Points, in no order, along strands that fork and pass close to each other.
(in the rows, 128 means zero)
Points whose rows are less than 24.4 apart are linked; no others are. Some points are linked to none.
J26: [ 92 106 169 104  91 118 131 174]
J631: [102 125 160  91  84 139 133 179]
J975: [134 146 117 151 162 120 158 115]
J403: [140 150  88 103 119 191 148 130]
J779: [134 117  92 173 176  85 136  77]
J483: [186 159 133 140 144 178 103 109]
J644: [121 170  79 116 147 145 190 130]
J86: [ 72  83 106 111 102  73 133 138]
J788: [ 71  82 124 109 101  80 128 144]
J794: [177 145 165 131 120 172  84 131]
J648: [126 173  75 122 152 146 193 123]
J725: [160 153 128 119 122 179 116 129]
J160: [ 77  94 150 106  96 103 143 167]
J323: [147 112 153 169 165 103 101  93]
J482: [105  97 103 141 134  73 116 102]
J177: [178 144 177 149 142 150  89 119]
J16: [141 134 105 176 185 104 152  83]
J12: [109 165  82 102 129 148 191 144]
J361: [146 131 152 102  84 182  94 156]
J353: [131 177  74 133 165 142 192 113]
J559: [163 146 133 118 115 187 104 130]
J37: [136 131 151  91  80 177 103 165]
J572: [124 141  73  91 106 202 164 139]
J686: [163 138 178 134 122 149  96 137]
J28: [132 127 178 108  94 146 108 166]
J590: [ 97  99 154 124 116 106 129 146]
J404: [187 151 167 151 147 157  92 114]
J29: [ 92 125 146  96  94 130 153 175]
J564: [127 113  89 166 168  80 133  80]
J732: [109 130 159  90  84 148 130 177]
J120: [149 162 109 120 137 167 143 127]
J466: [161 135 182 122 106 160  84 149]
J666: [107 162  81  91 118 158 187 149]
J862: [139 132 173 109  98 151 106 160]
J430: [ 91  95  94 130 126  72 135 113]
J25: [124 119 183 102  90 142 108 171]
J462: [128 100 116 158 151  75  94  85]
J344: [ 79 108 151 100  94 112 151 173]
J939: [172 132 188 153 141 140  88 122]
J969: [118 147  72  87 106 191 174 143]
J130: [156 133 171 113  96 167  89 152]
J682: [189 158 154 150 150 164  97 109]
J551: [173 142 171 134 123 158  90 132]
J102: [149 147 109 175 186 113 156  88]
J823: [153 120 160 168 164 113 106  99]
J523: [143 151 115 159 169 122 157 105]
J961: [120 132 129 138 143 116 153 130]
J30: [159 167 116 150 166 143 149 107]
J326: [104  93 109 138 129  71 107 107]
J196: [ 76  89 105 117 116  79 139 132]
J582: [161 169 102 167 187 132 160  94]
J708: [ 81 127 126 100 103 120 172 170]
J143: [149 134 168 107  96 164  96 157]
J504: [126 140 144 118 121 138 140 149]
J656: [167 156 122 126 134 178 118 120]
J327: [137 145 128 145 155 125 149 120]
J930: [115 154  77  83 109 180 176 147]
J507: [133  99 130 163 155  82  91  86]
J994: [111 127 122 140 144 111 157 128]
J772: [100 118 150 111 107 121 145 160]
J135: [174 139 149 123 107 192  80 131]
J738: [149 156 131 129 137 152 136 131]
J791: [ 70  86 133 110 100  89 134 151]
J271: [127 101 105 151 145  67  95  87]
J92: [ 94 100 102 136 135  84 145 116]
J112: [147 164  94 113 136 175 149 123]
J167: [ 77  80 129 116 102  78 113 136]
J362: [137  99 141 165 157  87  85  87]
J183: [131 144  79  97 111 200 155 135]
J68: [160 132 143 112  94 193  89 142]
J511: [ 90  90 118 127 119  80 122 122]
J614: [157 125 177 160 152 124  99 113]
J781: [177 142 157 128 115 182  82 130]
J223: [ 70  88 139 108  99  94 141 159]
J665: [193 158 145 147 148 174  94 107]
J207: [104 101 167 120 110 111 122 150]
J970: [143 149 110 165 178 118 158  99]
J952: [124 132 148  86  76 171 115 171]
J837: [142 105 153 168 161  97  94  91]
J558: [145 166 105 140 160 141 164 116]
J840: [107 100  88 141 139  69 122  97]
J980: [ 90  86 110 122 113  68 109 121]
J882: [105 113 176 103  93 127 124 170]
J653: [111  92 118 137 123  63  84 103]
J391: [118 103  88 146 141  62 112  90]
J860: [120 134 150  90  84 159 123 172]
J953: [112 115 181 103  91 133 116 172]
J908: [123 102 105 146 137  59  89  90]
J81: [168 132 141 122 101 199  85 133]
J15: [151 122 166 162 161 118 107 107]
J87: [136 143 139 138 145 129 142 127]
J764: [ 92  90 129 129 120  88 127 128]
J891: [ 79 114 144  96  91 119 157 176]
J923: [123 105  85 153 149  64 114  83]
J59: [134 172  83 139 168 136 185 114]
J878: [108 160  78  86 114 168 183 149]
J336: [163 128 182 151 146 133  96 120]
J141: [ 97 121 157  95  91 130 143 176]
J238: [114 167  85 111 139 146 189 137]
J310: [177 162 121 135 141 181 114 109]
J538: [138 170  97 138 161 139 176 117]
J858: [ 85  82 119 118 105  68 103 126]
J395: [161 131 188 128 116 148  88 143]
J645: [145 161 119 122 136 156 145 131]
J294: [143 157  92 107 125 184 149 129]
J218: [ 94  95 143 126 118  97 130 139]
J442: [154 129 151 105  86 190  87 154]
J146: [ 83  93  95 124 120  74 141 123]
J711: [135 124  95 176 181  92 144  80]
J899: [119  96 110 140 127  58  82  96]
J983: [124 107  94 159 158  76 122  84]
J70: [ 99 110 107 139 140  91 157 120]
J392: [143 149 138 132 139 141 139 131]
J107: [133 159  93 157 175 121 180 106]
J756: [104  90 121 136 127  74  98 109]
J322: [104 115 118 141 141 101 156 125]

A fork is a point with three links, a tip a point with one. Leave the first point through the second and follow the links. Name the first fork or tip that comes.
J404 / J682 | J559
J430 / J92 | J961
J141 / J29 | J788
J12 / J238 | J558
J167 / J858 | J207
J28 / J25 | J26

Name the points in between on the shortest way along the links from the first point to the second, in order.
J858 / J223 | J167 J788 J791
J15 / J665 | J614 J336 J939 J177 J404 J682
J507 / J653 | J462 J271 J908 J899
J764 / J788 | J511 J980 J858 J167
